Each row is a point on a tangle of strands that fork, close into loops and nearly touch. The rows are in no order.
In the rows, 128 means zero.
Two points are linked if the straight distance between their rows is under 195.
K_136: [138 151 128  81 117 117 158 136 158  96 160 127  72 174  78 179 112 148
  89 113 128 117 148 116 114 110 133 138 146 105 134 143 142 127 105 123
 169 160  81 176 177 117  64 122 160 119  65 139 157 153 107 119 109 139
 114 130  70 104 120 111 124 130 128 165 163 114  85 120]
K_208: [141 105 110 152  53 140  49 120  86 113  65 167 214 145  96  86 135  87
 118 115 130 134  94 119 128 113 171  96 102 153  97 103 109 162 142 165
  73 186 126 141 116 137 111 100  94 165 167 190 147 155 154 151 157 136
 117 119  96 187 138 117 228 100 150  61  86 110 145 195]
K_717: [100 113 183 137 145 139 105 137 132 132  98 144 109 147 147 160  98 139
 102  62 148 146 136 133 107  92  94  81 127 106 140 131  73  97 123 194
 172 116 186 171 110 149  93 140 167 149 125 145 153 156 174 134 139 142
 146  94 106 171 172 172 143 120 135  93 179 133 113 155]
K_95: [136 134 182 100 188  85 138 175 142  91 161 118  87 108 152 229  86 146
 148 157 117 127 143 159 125 180 105 106 157  74 111 116  67 105 113  86
 198 122  81  99 111 108 180 123 149 100 108 127  90  97  55 130  98  89
 163 110 131  93 115 137  65 122 108 158 169  82  87 103]
K_110: [120 137 129 165 138 163 109 140 130 135 106 137 145  66 146 147  94 113
 126 156 121 140 111 155 154 140  84  63  88 117 120  83  93  76 118 146
 140 125 206 157  80 170 147 176 108 161 126 177  86  85  90 163 138  96
 100  75 129 183 101 181  93 120 161  77 101 109 132 141]
K_92: [135 120 121 150  71 138  66 110  66 141  78 152 226 125 114  69 139 109
 111  90 127 140 109 126 134 117 191  96  98 162 122 144 121 182 169 147
  90 173 113 121 149 125  94 113  84 147 177 192 164 162 170 163 116 159
 126 117 106 142 168 127 216 108 173 113  81  80 146 204]
K_375: [111 131 136 111  79 154 119 136 122 193  71 118 167 166 176  47 193 123
 131 119 138 101 116 100  85 156 165 125 131 201  97 148 172 140 109 106
 104 171 142  69 153 192 152 119 104 161 196  84 170 145 119 105 102 137
 148 112 151  91 121 118 138 141 166 185  53 145 182 157]
K_799: [ 98 123 132  72 142 155 133 122 145 133 112 112 150 132 144 135 116 145
 139 140 154 125 133 104 109 120 123  73 116 144 100 114 121  71 125 178
 139 136 168 160 115 145  93 176  98 162  75 125 119 126 125 148 143 102
  98 136 102 149 119 149 153 105 172 105 105 118 137 156]
K_202: [ 85 112 166  66 182 124 149 140 126 121 118  92 100 180 172 153 144 132
 135 108 141 102 125 125  72 109  75 130 150 157 133 158  98 135 104 188
 156 123 174 127 116 163 100 158 146 133 123  82 122 133 135 114 168 121
 138 118 139 156 143 152 135 139 139  97 183 173 160 126]
K_455: [ 81 111 186 143 139 154 109 121 109 164  74 157 138 141 169 135 138 117
 114  88 133 135 126 140  74 114 103 105 111 144 149 139 101 121 111 183
 137 144 193 172 110 161 116 129 132 162 166 134 133 159 172 136 162 162
 153  94 108 154 181 176 160 129 158  87 161 163 131 138]
K_724: [137 149 133 100  99 124 141 104 142 134 144 162 102 182 108 177 141 143
  94 117 118 114 147 109  92 115 146 130 114 128 134 139 158 145  97 132
 137 194  73 161 184 119  80 112 147 119  84 137 158 168 131 121 117 167
 119 122  75  84 138  99 157 129 137 152 130 132  79 131]
K_51: [ 92 129 153 114 160 115 164 131 119 162 179  70 141 115 150 113 170 162
 151 144 116 140 116 112 145 108 161 166 146 178 132 170 204 137 155 120
 117  95 106 110 174 107 132 133 121 105 140 106 148 142 178 157 121 150
 143 152 154  70 175 106 133 161 105 149 124 135 167 140]
K_302: [104 111 107  79 125 130 153 102 127 128 133  94 127 173 147 110 153  97
 165 171 139  81 127 116  97 109 128 148 138 170 130 125 139 144 114 137
 104 172 166 106 113 180  92 154  99 120 130  87 115 114 106  88 196 103
  94 157 151 166  90 117 151 116 128 104 139 163 184 109]
K_339: [140 112 113 131  75 148 119 100 132 167  68 159 169 147 147  58 166 112
 142 132 127 113 115 114 100 154 157 125 125 168 102 132 147 152 112 124
  89 185 139  84 124 156 159 107 107 156 183 108 149 137 111 102 126 146
 117 120 138 130 112 103 151 109 139 131  53 147 148 154]
K_321: [133 147  92 176 113 137  95 123  95 106 125 128 177  86 117  81 107 114
  94  99 124 159 149 104 159 113 171 127 113 132 163 130 138 152 197 106
 110  73 104 119 155  98 109 127 104 124 131 178 159 145 181 144  91 148
 125 166  98 115 165 118 162 131 135 140 136  87 140 171]
K_379: [143 111 110 136  95  87  98  88  96 124 103 172 113 150 122 147 122 131
 122 106 139 127 142 150  95 112 114 123 144 122 123 120 102 155 110 162
 119 177 105 138 122  91 125 100 140  99 123 125 113 148 119 121 165 162
 110 138 121 166 149 107 189  99 109  90 125 158 115 152]
K_42: [162 123  86  95 111 156 180 102 156 123 149 118 126 149 105 142 151 103
 181 191 124  91 149  88 143 150 144 147 147 143 106 119 183 119 116 119
 104 164 112  61 115 122 148 152  98 122 113 102  96  99  47 107 145  86
  93 170 181 146  68  94 127  97 125 134  83 111 141  98]
K_544: [135 126 155 126 122  80 146 133 144 155 173 100  95 141 129 167 148 113
 153 106 108 116 122 119 166 126 120 205 159 169 101 122 194 113 111  88
 120 113  65 106 204 114 175  76 139  98 164  79 169 172 143 129 100 156
 147 128 143  36 136  83 115 129  94 197 113 167 145 113]
K_904: [159 105 126 143 133 138 122 141 124  96 107 179  92 147 108 198 119 132
 105 114 148 128 119 160  99 119  53 137 122  52 169 121  52 146 132 159
 160 143 158 131  43  78 140 117 164 132 112 114 101  92  90 104 178 117
 110  96 150 184 111 159  96 135 126  98 175 152 109  80]
K_209: [ 93 120 146 120 163 122 130 135 114  99 156  75 132 168 111  89 118 118
 102 115 156 131 122 141 150  83 138 124 141  91 149 149  83 126 146 149
 177  92 198 180 112 199  29 151 150 148 117 126 163 121 183 112 151 105
 134 128 111 157 114 190 128 145 142 113 202 132 143 103]
K_433: [173 110  72 167 114 154 113 109 154 120  98 164 151 101  97 110 103  91
 155 153 121 144 120 126 148 147  82 109  99  99 117  80 120 107 121 141
  81 125 176 102  69 124 193 159  96 135 138 123  90 100  90 116 165  99
  89 131 175 195  89 139 110 116 135  86  86 150 139 100]
K_895: [102 132 160  89 186 117 160 168 146  89 159  92  79 140 128 161  82 177
 111 100 136 130 133 141 137 122 119  99 175  96 132 160  70 104 136 140
 230  85 132 139 120 140  75 150 172 109  93 133 140 104 127 127 102  91
 162 124 125 120 127 147  93 147 107 135 195  77 107 123]
K_25: [114 117 126 123 106 200 141 117 148 168  70 149 203 120 163  83 174 114
 150 161 125 112 114  99  95 177 152 101  99 162  92 141 143 140 124 135
  86 187 169 114 116 151 148 145  91 183 156 139 119 103 109 125 128 127
 101 129 128 123 106 138 142 104 164 105  50 109 125 153]
K_613: [158 127  94 125 113 133 109 142 166 160  92 124 142 109 143  88 111 119
 175 137 143 104 133  98 151 192 107 108 136 149  63  88 147  75 101 106
 118 137 127  52 127 153 218 149 108 118 150  74 111 109  72 116 108 105
 145 113 167 104  87 100  82 116 120 157  23 123 141 130]
K_403: [104 130 134 156 122 149  94 160 113 117 115 106 146  81 129 118  89 116
 116 130 139 148 125 153 179 103 119  64 106 108 119  99  72  70 139 156
 163 109 205 189  91 192  85 170 109 166 135 192 122 118 115 146 140  94
 123  85  97 197 121 201  96 111 155 103 137  92 141 158]
K_691: [174 117  79 158 134 145 129 109 166 105 117 165 146 100  74 129 107 133
 136 164 116 150 132 120 146 145 121 112  89 104 118  88 155  95 131 116
  81  81 128 109  91  77 196 152 100 138  98 147  88 106 100 139 119 100
 102 154 169 156 103 107 104 117 128 106  87 123 110 113]
K_622: [156 114 137  85 172  96 167 160 148  82 172  98  59 163 100 178 125 122
 132 120 130 115 110 147 145 140  53 186 169 110 151 153  97 134 116 131
 171 102 124 131  95 119 133 123 171 134 109  78 129 115 122 112 144 107
 139 117 159 129  79 140  61 166 122 163 175 164 123  53]
K_777: [129 130 124 180 172 142 118 142 119 102 145 141 151  66 126 156  64 141
 123 175  90 158 119 141 148 117 125 105 107 102 152 100 115  96 154 135
 119  58 126 132  93  95 164 151 109 127 122 197  70  89 114 185 121 108
 113 124 158 187 159 123 114 123 123  66 152  73 133 127]
K_465: [106 154 114 195 124 120  97 137  84 112 133 122 124  76 156  63  99 113
 101  96 124 152 123 162 167 112 134 111 127 108 154 135  67 156 155  90
 139 105 149 139 107 186  94 127 137 110 178 156 128 109 169 127 122 131
 154 128  78 140 125 157 117 140 105 152 171 129 128 124]
K_805: [153 131 108 179 120 106 126  84 125 106 148 159 114 129 106 132 146 108
 117 145 105 141 121 134 126 109 151 177 117 115 156 127 143 189 142 107
  81 107  89 126 143  68 142  79 128 111 158 143 112 130 152 119 139 147
 126 150 145 127 139  89 152 129  78 102 147 151 108 114]
K_945: [ 90 106 182 170 120 130  85 107  98 190  61 184 135 104 162 108 157 145
 128  78 120 157 115 183  89 135 118 110 108 136 169 138  99 163 114 156
 118 174 159 180 146 131 146  93 140 133 178 142 140 149 173 155 141 180
 166  82 118 123 221 155 163 125 151 100 123 133 136 136]
K_161: [159 123  88 158 143 144 156 104 153  82 160 163 112 119  53 140 134 112
 126 195  95 144 130 111 145 136 132 157  92  85 147 104 169 131 146  99
  66  59 120  96  79  78 171 149 112 130 108 140  86  87 107 124 135  84
 101 166 185 168  82 117  99 141 120 114 142 130 118  60]
K_346: [127 122  95  87 117 151 154 117 142 127 126 101 144 146 143  97 139 117
 158 184 136  95 135 100 131 129 162 127 145 165 100 108 163 111 128 124
 113 150 131  78 106 168 127 150  89 130 122  99 111 110  84 108 152  80
  97 161 165 157  75  93 132 108 128 130  89 119 177 126]
K_589: [ 92 150 170  86 180 116 214 155 142 130 207  76  90 125 159 175 175 120
 159 194  84 109 104  85 164 139 120 185 161 157 122 159 196 136 130 109
 127  78 128 108 154 119 154 134 144 112 140 105 110 105 132 143 107 119
 154 135 155  66 113 124 100 159 110 160 152 145 138  80]
K_844: [111 125 107  99 102 162 127 115 135 125 115 132 166 143 137  92 139 130
 109 154 157 110 129 109 112 127 150  92 102 128  99 114 120 103 127 138
 136 153 176 161 101 183  77 154 110 167  96 116 138 125 117 107 149  98
 101 144  94 143  78 157 124 110 176 145  96 116 137 131]
K_846: [166 121 111 139 105 104 118 126 161 151  98 142 141 107 139 118 123 105
 190 144 124 107 143 128 158 184 124 133 147 130  73 100 134 118  93 101
 114 162  92  51 151 106 220 101 109  96 149  91 114 124  56 114 117 118
 140 123 159  99 120  84 114  84 103 148  53 120 115 134]
K_410: [135 130 171 107 135  96 148 128 143 156 150 119  73 159 138 160 151 120
 123  79 108 124 124 119 120 143  83 179 142 165 135 141 169 111  83 114
 134 119 102 140 193 128 150  91 160 113 148  60 184 175 158 105 100 167
 169 104 128  50 151 118 118 154 120 179 137 193 124 109]
K_744: [117 133 138  60 140 137 147 134 166 160 122 114 132 139 140 153 146 184
 148 134 139 112 158  88 103 148 144 102 124 155 102 131 170  85 110 135
 139 153  97 142 183 108 125 147 118 137  60 118 119 137 103 140  99 134
 116 134  98  67 132 110 132 114 150 137  77 107  90 165]
K_82: [134 132 146  92 192 112 178 167 139  71 186 103  75 136 100 191  78 169
 118 157 120 130 136 166 145 142 122 126 162  78 130 142  72 112 129 106
 210  96  89 135  91 108 113 139 157 113  79 142 104  81  77 133  97  85
 147 143 133 131 111 135  62 134 116 148 191  70 106  90]
K_517: [128 132 141 137 142 113 139  83  90 143 164  90 128 177 117 129 182 115
 133 140 120 120 112 124 123  77 165 179 124 185 149 165 188 186 148 139
  91 150  63 120 176 110  70 113 100 101 149 126 145 148 185 125 141 177
 117 153 158 100 131  75 194 129  96  95 150 144 164 143]
K_670: [130 159  77 193 109 120  97 139  88 103 145 129 119  90 107  62  90 121
  86  91 142 175 162 170 182 136 154 128 128  75 139 134  47 143 170  72
 165 109 105 148 123 169  77 110 138 116 130 164 153  95 140 107  86 129
 154 160  76 103 120 145 110 126 105 182 187  95 113 111]
K_745: [136 123 117 128 141 150 155  96 155 135 137 138 106 136 126 123 154  88
 143 157 107 130 109  91 116 149  81 170 104 126 143 141 166 124 140 127
  86  95 187 121  93 143 162 152 132 147 144  78 118 125 153  86 166 112
 126 141 167 138  86 142  89 164 130 120 129 190 137  61]
K_530: [104 140 184 108 160 118 128 150 138 135 123 117 104 155 146 175 100 178
 115  65 142 139 149 131  96 116 133 110 143 103 155 159  99 135 133 168
 187 123 106 148 173  73  94 131 184 107  95 150 156 161 162 149  95 164
 150  96 100  87 207 118 152 135 101 113 184  78  83 157]
K_737: [107 119 132 122 134  99 112 127 132 161 110 110 126  98 175 118 109 154
 155 116 125 119 137 144 130 138 124 119 154 154 104 115 127 110 115 141
 130 114 118 113 152 126 157 132 122 100 151  96 119 148 130 131 140 141
 141 111 145 106 170 109 132 118  99 127  92 148 145 151]
K_716: [176 131  69 156  66 114  86 149 132 125  97 133 153 112 124  34  84 125
 119 151 144 125 113 161 159 155 158 110 152 119  56  95 103 105 114  66
 119 153  87  67  81 167 155  84 117 108 145 135 126 104  64 118 101  96
 129 138 138 150  73  89  89  93 102 170  62 105 145 141]
K_298: [137 111 144  85 148  81 140 145 156 151 155 107  93 125 122 195 121 137
 173 113 121 118 144 122 142 160 103 185 164 131 105 113 174  83 108 112
 121 101  66  95 186  66 215 123 139  98 121  82 135 175  98 141 120 141
 139 129 165  63 153  89  90 125  99 164  98 148 117 114]
K_153: [ 97 116 152 133 140 101 122 129 118 168 131  97 135  91 176 104 141 172
 151 115 128 137 131 147 138 134 162 136 147 163 130 148 153 139 137 134
 127 113 110 118 183 113 144 123 130 103 161 108 147 153 168 150 126 161
 157 126 143  68 202 112 135 144 100 146 102 127 157 158]
K_348: [153 121 103 149 176 120 134 133 140 110 148 141 131  93 100 175  78 154
 150 163 112 134 136 148 134 140 116 114 118 100 130 104 134  99 126 137
 109  75  95 101 101  61 188 147 103 103  93 165  67  94  80 174 120 118
 104 153 173 165 165  94 114 120 121  80 119  99 111 130]
K_211: [160 126  89 150  74  97  89 151 121 136  68 130 153  97 142  50  85 128
 151 120 134 114 115 169 152 149 132  93 159 147  61  83  95 103 106  97
 120 175 104  78 109 159 158  81 126  73 146 151 115 112  60 142 113 111
 122 110 129 162 115  91 124  77 112 119  52 110 133 196]
K_710: [117 151 192 101 161 115 135 165 158 134 135 121  93 108 171 197 102 168
 149 138 133 120 157 133 105 176 122  84 136  82 126 129  97 109 102  92
 200 126 108 145 157 110 148 123 163 115  93 126 106 125  87 123  81 116
 162  89  98  55 148 139  93 118 119 142 132  86  60 142]
K_502: [162 125 112 192 125 169  98 123 146 148  86 166 166  66 121 149 102  88
 152 140 116 142 114 149 143 155  57  86  83 108 130  79  96 101 108 151
  98 160 190 129  87 121 199 162 112 152 143 172  69  81  69 158 145 112
  91  70 169 195 110 163 113 120 147  39  76 127 131 136]
K_10: [147 133 139 148 134 100 128  83  94 136 147 144 104 175  88 150 169 124
 117 114 118 139 119 145 106  85 133 178 118 151 156 145 160 196 132 145
  80 143  61 149 175  66 114  88 137  95 144 130 158 169 187 123 131 194
 130 134 146 103 155  79 186 137  89  94 154 171 144 131]
K_726: [118 142  96 157  92 148  81 111  77 120 110 140 195 106 131  85 116 120
  97  86 131 136 150 110 150 120 189 100 112 143 141 138 120 173 186 132
 128 137  94 120 167 116  79 131 100 124 134 186 158 151 169 156  89 162
 120 136  80 109 167 123 191 111 173 142 117  65 126 193]
K_564: [121 121 117 174  77 152  96 101 105 139  81 200 165 102 151 102 142 115
 101 122 119 138 115 130  96 146 152  97  85 114 134 122 104 169 125 129
 101 163 158 166 118 142 126  99 117 154 154 163 119 121 142 132 130 149
 123 101  71 148 142 149 167 110 154 105 108 117  82 152]
K_731: [ 94 163 145 134 164 124 160 154 123 121 178  92 101  86 185 131 139 126
 142 173 102 113 120 135 155 146 142 142 158 146 116 150 156 143 125  92
 142  90 135 107 136 160 141 137 126 107 156 110 102 102 143 124 122 104
 169 138 121  80 107 136  92 151  99 169 139 141 135  97]
K_630: [102 139 155  96  95 163 144 134 124 179 126 117 188 117 163 100 195 172
 122 108 142 122 133  99 114 127 200 113  95 179 131 182 196 152 140 101
 136 157 120 120 197 134 133 143 108 147 126 129 153 146 162 138  62 158
 136 139 120  50 168 171 137 163 187 205  87  88 145 178]
K_295: [137 162 163 120 139 110 159 147 131 122 187  96  82 147 113 139 129 138
 107  65 124 141 139 117 138 111 119 158 146 135 161 158 172 114 111  98
 159 102 108 144 199 129 105 112 175  97 114 105 199 174 172 123  68 160
 158 120  97  45 158 124 128 180 113 192 159 153 111 127]
K_134: [158 122 131 162 123 144  87 124 138 118  92 198 117 107 112 183 110 126
 104 120 134 144 128 136  96 120  58 116 100  60 165  97  65 118 128 158
 124 128 175 157  63  77 167 126 144 155 119 142  93 112 113 128 158 125
 103  92 141 187 123 163 115 126 132  73 142 147 101 106]
K_174: [120 152 170  98 173 129 213 145 153 110 195  92  81 139 122 161 163 125
 124 161  93 133 103  86 134 126 113 189 135 133 165 171 186 145 139 118
 126  77 132 134 135 101 127 120 163 127 107 123 126 124 153 137 103 134
 129 138 132 105 107 125  96 174 117 140 181 148 113  84]
K_824: [130 154 157 107 151 142 190 125 151  98 181 117  84 164  99 159 168 118
  92 142 113 128 107  92 111 113 120 177 106 109 191 159 168 168 140 112
 124  99 142 167 131 115  88 126 167 144  98 139 138 128 168 117 118 137
 122 131 107 121  96 136 118 173 129 127 195 148  99  84]
K_723: [145 125 118  44 124 119 179 131 157  99 156 118  73 196  80 203 143 129
 120 129 139 101 133 110 101 119  88 167 153 131 142 141 146 133  98 145
 145 166 105 155 143 103  81 131 157 139  64 101 140 141  91 114 146 132
  88 135 120 140  97 125 121 131 152 153 151 150 113  91]
K_958: [125 146 159 111 130 110 118 117 124 157 132 138 111 166 121 162 124 165
 114  73 129 139 154 130  97 116 151 111 123 127 140 150 136 137 113 152
 146 162  69 158 204  90  94 126 161 100  94 136 171 189 160 140 100 191
 142 107  95  66 197 105 163 131 126 135 136 108  90 156]
K_898: [100 104 145 171  90 153  88  88  83 176  62 215 178 116 146  99 188 125
 118  99 112 150 104 161  84 141 157 109  90 131 155 138 117 198 113 143
  98 204 139 174 144 139 133  84 121 144 176 162 135 138 168 150 141 174
 152  91  92 133 196 153 184 116 167 105 105 108 108 146]
K_888: [141 161 117 151 141 112 133 153 129 104 187  95 102  97 111  96  98 137
 100  86 132 158 151 114 174 118 129 139 148 115 152 153 151  99 159  84
 162  70 120 124 154 141 109 122 161 107 105 114 173 146 182 126  78 134
 160 163  90  69 134 134  99 175 111 194 160 129 121 119]
K_162: [ 88 119 128 139 112 135  90 135 101 110 117 114 155 150 107 104 106 104
 107 120 165 137 132 144 161  82 152  89 116 100 132 110  63 108 144 168
 159 134 200 203 100 194  34 157 125 158 132 160 157 135 151 125 171 121
 122 112  82 193 130 189 142 108 153 105 181 116 146 135]
K_580: [ 83 105 156 112 171 106 115 133 105 123 117  88 115 160 165 137 128 112
 139 114 145 104 109 154 110  66  96 130 141 154 141 125  83 155 121 184
 124 128 178 127  91 164  94 141 128 105 156 128 108 140 154 125 197 136
 118 119 144 201 138 139 160 126 107  59 197 182 177 131]
K_9: [146 100  90 171  57 133  59 133  98 106  79 140 179  97  86 101 113  75
 131 128 120 138 110 141 162  86 135 105 109 139 103  67  88 134 130 157
  77 165 150 154  93 147 125 109 104 136 162 206 120 143 104 154 174 109
 102 102 112 243 125 142 186  90 125  34 115 115 159 197]
K_872: [108 140 151  78 126 146 141 139 157 178 114 119 164 132 143 132 165 190
 135 100 139 123 145  92 102 142 174  95  98 160 116 155 181 104 128 125
 134 160 104 145 195 120 118 150 124 154  80 130 144 148 145 148  79 148
 128 127  94  41 158 138 136 142 179 161  68 101 100 180]
K_69: [175 123  85 180  97  97 123  93 145 108 133 178 110 122  85 130 132  95
 143 159  98 131 132 139 151 124 151 185 119 108 119 111 152 165 123  87
  75 103  71  87 133  70 188  66 119 114 150 137 109 125 107 111 125 117
 120 160 161 120 118  75 129 114  76 125 115 147  97 106]
K_753: [118 121 146 156 105 132  84 126 117 121 102 164 123 157  97 136  96 126
  82  71 160 153 138 139 130  95 113  84 111  67 138 118  56 107 123 181
 165 129 184 207 109 163  68 137 151 157 125 158 165 153 170 131 148 138
 139 106  83 177 146 184 153 116 145 110 178 120 110 138]
K_861: [100 106 131 112 132 115 120 100 112 138 114 104 134 181 146  90 155  87
 141 129 146  98 113 145  92  89 116 142 119 173 140 112 118 149 110 146
  84 168 171 124 102 193  91 134 110 109 154 100 129 139 149  91 204 135
 114 140 131 173 104 131 166 126 118  86 161 197 185 119]
K_821: [130 145 106 161 133 125 115 135 105 112 162 103 159  84 116  69 100 122
 102  80 134 171 157  91 172 110 145 133 126 137 162 134 166 110 194  96
 131  56 120 103 143 115 116 139 123 114 118 139 178 160 198 148  83 151
 140 177 101 103 166 126 130 163 127 171 139 111 150 145]
K_283: [152 106  89 162  93 103  76 117 103 122  79 148 147 104 115 113  87 121
 134 112 139 133 137 151 138  93 118 104 139 133 102  88 101 116 129 161
 105 147 114 126 112 115 130 119 103 105 122 157 111 142 103 139 160 132
  92 141 140 207 143 113 182  85 115  71 101 135 143 184]
K_626: [157  98  85 136 138 110 126 124 115  88 141 132 112 157  71 154 123 120
 125 146 151 123 121 158 119 107  80 153 139  79 147 109  94 142 131 149
 130 117 143 142  59  91 114 145 132 127 102 107 103 107 101 107 191 108
  88 136 168 207 102 144 112 135 125 110 169 161 141  76]
K_85: [106 163 150 174 165 140 147 138 114 118 146 138 112  79 179 132 118 126
 132 178  97 132 109 153 140 132 132 137 131 105 150 142 109 157 138  96
 124  93 149 117  92 130 154 127 130 113 170 140  76  90 146 134 143 117
 150 117 131 124 123 134  91 149  89 121 160 137 117  86]
K_807: [115 124 135 130 160 106 151 102 114 151 169  73 138 135 107 117 161 133
 159 154 121 125 108 115 148  85 175 185 148 186 133 158 209 156 165 136
  87 106  76  90 158  93 122 122  97 106 143 126 129 143 183 145 140 144
 118 173 191 112 142  68 166 133  82  96 134 144 177 131]
K_39: [167 138  72 154  64 124  95 155 113 122 131 120 141 120 123  34 101 127
  92 154 149 132 125 155 165 146 193 126 148 121  74 114 121 123 139  56
 130 134  71  89 102 169 120  74 119 137 143 138 150 113  85 102  81 100
 143 159 124 126  60  95  84 108 108 213  93  96 149 119]
K_922: [103 132 140  47 181 135 148 131 164 146 118 103 151 125 130 162 115 189
 142 132 155 134 148  85 119 131 123  74 120 143 105 117 147  62 122 171
 135 136 112 148 143  93 113 184 120 144  36 153  99 118 106 187 104 122
 103 142  97 113 132 124 143 114 170  96  88  90  97 168]
K_382: [153 109 123  75 132 106 143 120 148 155 137 111  86 142  93 188 139 141
 162 109 130 110 148 115 113 141  89 171 159 148 119 125 176 105 118 147
 106 140  74  95 166  55 178 128 125 111 108  83 140 168  99 122 143 160
 115 135 168 106 148  88 127 118 110 137 105 170 121 119]
K_365: [128 134 142 131 155 127 154 128 127  83 179 110 112 160  91 121 140 121
  81 123 138 143 113 117 127  98 122 155 115  86 174 153 123 166 143 124
 149  93 162 181 122 146  48 135 165 141 111 136 156 119 194 109 131 128
 129 132 103 145  94 153 125 159 128 117 211 132 119  89]
K_144: [115 147 184 122 161 116 135 161 139 107 136 109  82 129 155 173  82 171
 110  80 142 132 151 149 116 137 121  96 159  90 147 149  78 118 123 121
 213 114 119 140 148 117 107 116 180 105 112 137 142 123 132 125  84 122
 170 105  96  80 163 132 114 135  92 136 186  78  72 144]
K_7: [139 128 123 140 135 158 156  91 147  99 148 160 121 121 101 148 161 109
 118 190 103 141 112  90 114 125 129 159  92  91 171 120 159 157 155 112
  73  82 159 134  86  85 145 142 124 157 126 136  92  94 146 107 161 111
 104 141 156 157  87 131 118 150 123  89 156 151 109  76]
K_919: [132 124  88  86 112 159 144 130 138 129 121 101 163 143 121  62 123 137
 131 174 162 110 132 107 142 134 163 107 131 148  85  93 150  80 137 111
 136 140 157 122  96 183 105 153 100 162  98  87 125  97  92 108 129  70
 105 148 142 141  51 128  97 113 169 162  69 107 182 113]
K_946: [111 128 144 117  73 161 139 126 116 187 103 140 171 158 171  76 207 135
 114 108 132 110 127 114  93 143 178 132 106 186 119 167 190 152 114  94
 126 162 127 100 173 168 151 114 109 157 174  94 171 153 138 104  72 156
 152 121 132  60 133 146 134 164 184 216  75 137 155 159]
K_595: [121 135 109 115 130 127 116 158 142 151 108 101 143  81 173  83 104 153
 155 133 126 118 122 115 153 162 136 104 147 159  77 100 158  65 125 110
 124  86 122  76 131 162 180 148 108 115 139  97 122 126 127 133 115 102
 151 124 144 100 118 106  94 131 124 162  59 125 153 150]
K_383: [118 136 109 177  91 124  95 122  95 124 104 151 127  87 166  84 106 121
 106 109 122 143 124 153 138 125 144  96 117 111 142 117  79 151 138 114
 128 135 146 158 112 162 102 109 128 111 160 158 115 115 129 127 136 135
 131 107  80 158 134 142 133 114 113 128 137 120 111 148]
K_450: [118 172 142 189 155 147 128 145 111 100 155 146 125  65 158 142  95 138
 126 176  94 149 118 149 143 135 152 124 121  95 163 131 104 145 156 100
 129  77 121 127 112  93 150 121 125 115 141 172  76  91 128 150 109 114
 138 135 125 125 156 124 101 133  99 113 160  89  94 112]
K_868: [136 121 134  50 140 122 168 129 150 133 151  96  74 178 120 195 156 116
 150 118 130  95 136  97 102 140  77 181 162 169 129 148 166 120 103 151
 118 143 103 124 166  97 131 134 134 126 107  65 142 144  94 119 143 142
 107 135 160 117 122 104 128 130 137 146 142 173 140 108]
K_140: [146  98  99 108 186  70 151 170 104  88 170  89  97 173  80 163 121 136
 151 132 144 107 117 194 146 111  73 159 183  96 131 134  70 127 128 140
 179 117 113 115  51 124 109 146 143 105 109  87 104  88  88 118 181  94
 116 130 176 177  95 143  77 146 117 145 174 150 154  55]
K_508: [152 153  71 165  70 115  96 137  91 109 138 126 130  95 126  46  97 123
  85 110 143 153 146 161 174 147 181 114 132 110 103 126  88 137 159  56
 150 134  78 121 122 164 100  80 130 120 133 148 154 115 111  94  74 125
 153 159  80 102  86 130  99 107 110 213 134  90 121 125]
K_643: [164 104 116 155 114 101 151 108 155 140 126 146 141 108  97 144 131  95
 195 168 107 116 146 150 166 154 165 175 150 116  83 113 160 148 107  92
 100 143  57  46 155  70 214  91 104 102 150 122 101 126  57 129 117 120
 131 155 177 109 143  62 126  86  93 125  74 115 114 125]
K_497: [ 96 122 155  67 148 129 146 123 139 130 133 105  92 187 157 129 147 134
 119  97 132 112 134 112  72 120  88 132 142 163 128 152 137 104  85 165
 153 118 158 148 155 187  79 146 152 144 105  53 163 149 151 103 135 119
 144 127 117 110 140 153 144 150 158 143 155 172 151 127]
K_233: [142 128 123 102 153 119 144 129 156 122 148 130  65 134 129 152 140  98
 134 139 113 116 121 107 134 164  44 172 141 124 133 150 125 110 106 120
 135 108 162 121 110 151 168 139 156 131 150  50 123 112 126  90 157 105
 149 125 157 105  85 147  58 163 127 161 140 185 128  50]
K_554: [142 115 143 161 122 159  79 126 130 125  89 201 161 112 114 196 121 124
 115 139 130 140 129 119  90 122  89 108  99  87 150 101  79 143 127 173
  99 152 157 175  94  68 156 127 119 178 116 177  75 112 127 157 169 135
 103  94 133 197 144 158 170 109 143  33 125 127 104 132]
K_257: [111 136 122 112  97 194 144 115 135 139 104 142 179 118 160  93 167 114
 107 147 133 110 114  90  91 154 157  92  78 139 122 137 157 124 136 121
 116 143 191 147 104 170 117 151  95 193 128 134 133 124 139 110 116 113
 118 140  90 119  89 172 126 131 194 157  96 120 114 140]

A fork is a point with three links, a tip a point with one. Leave the first point through the second and follow the links. Name the first fork or tip that comes.
K_872 / K_630 -> K_844
K_753 / K_717 -> K_211
K_904 / K_626 -> K_691
K_530 / K_958 -> K_379
K_348 / K_777 -> K_162
K_7 / K_745 -> K_554
K_9 / K_208 -> K_144

A piece is all that can be reached along the links. How many separate loops has the piece of each point below (a circle has one, a figure eight two, a Y none), and how many tips (points with one link)?
K_365 -> loops 1, tips 2
K_95 -> loops 1, tips 1
K_346 -> loops 1, tips 2
K_69 -> loops 1, tips 0
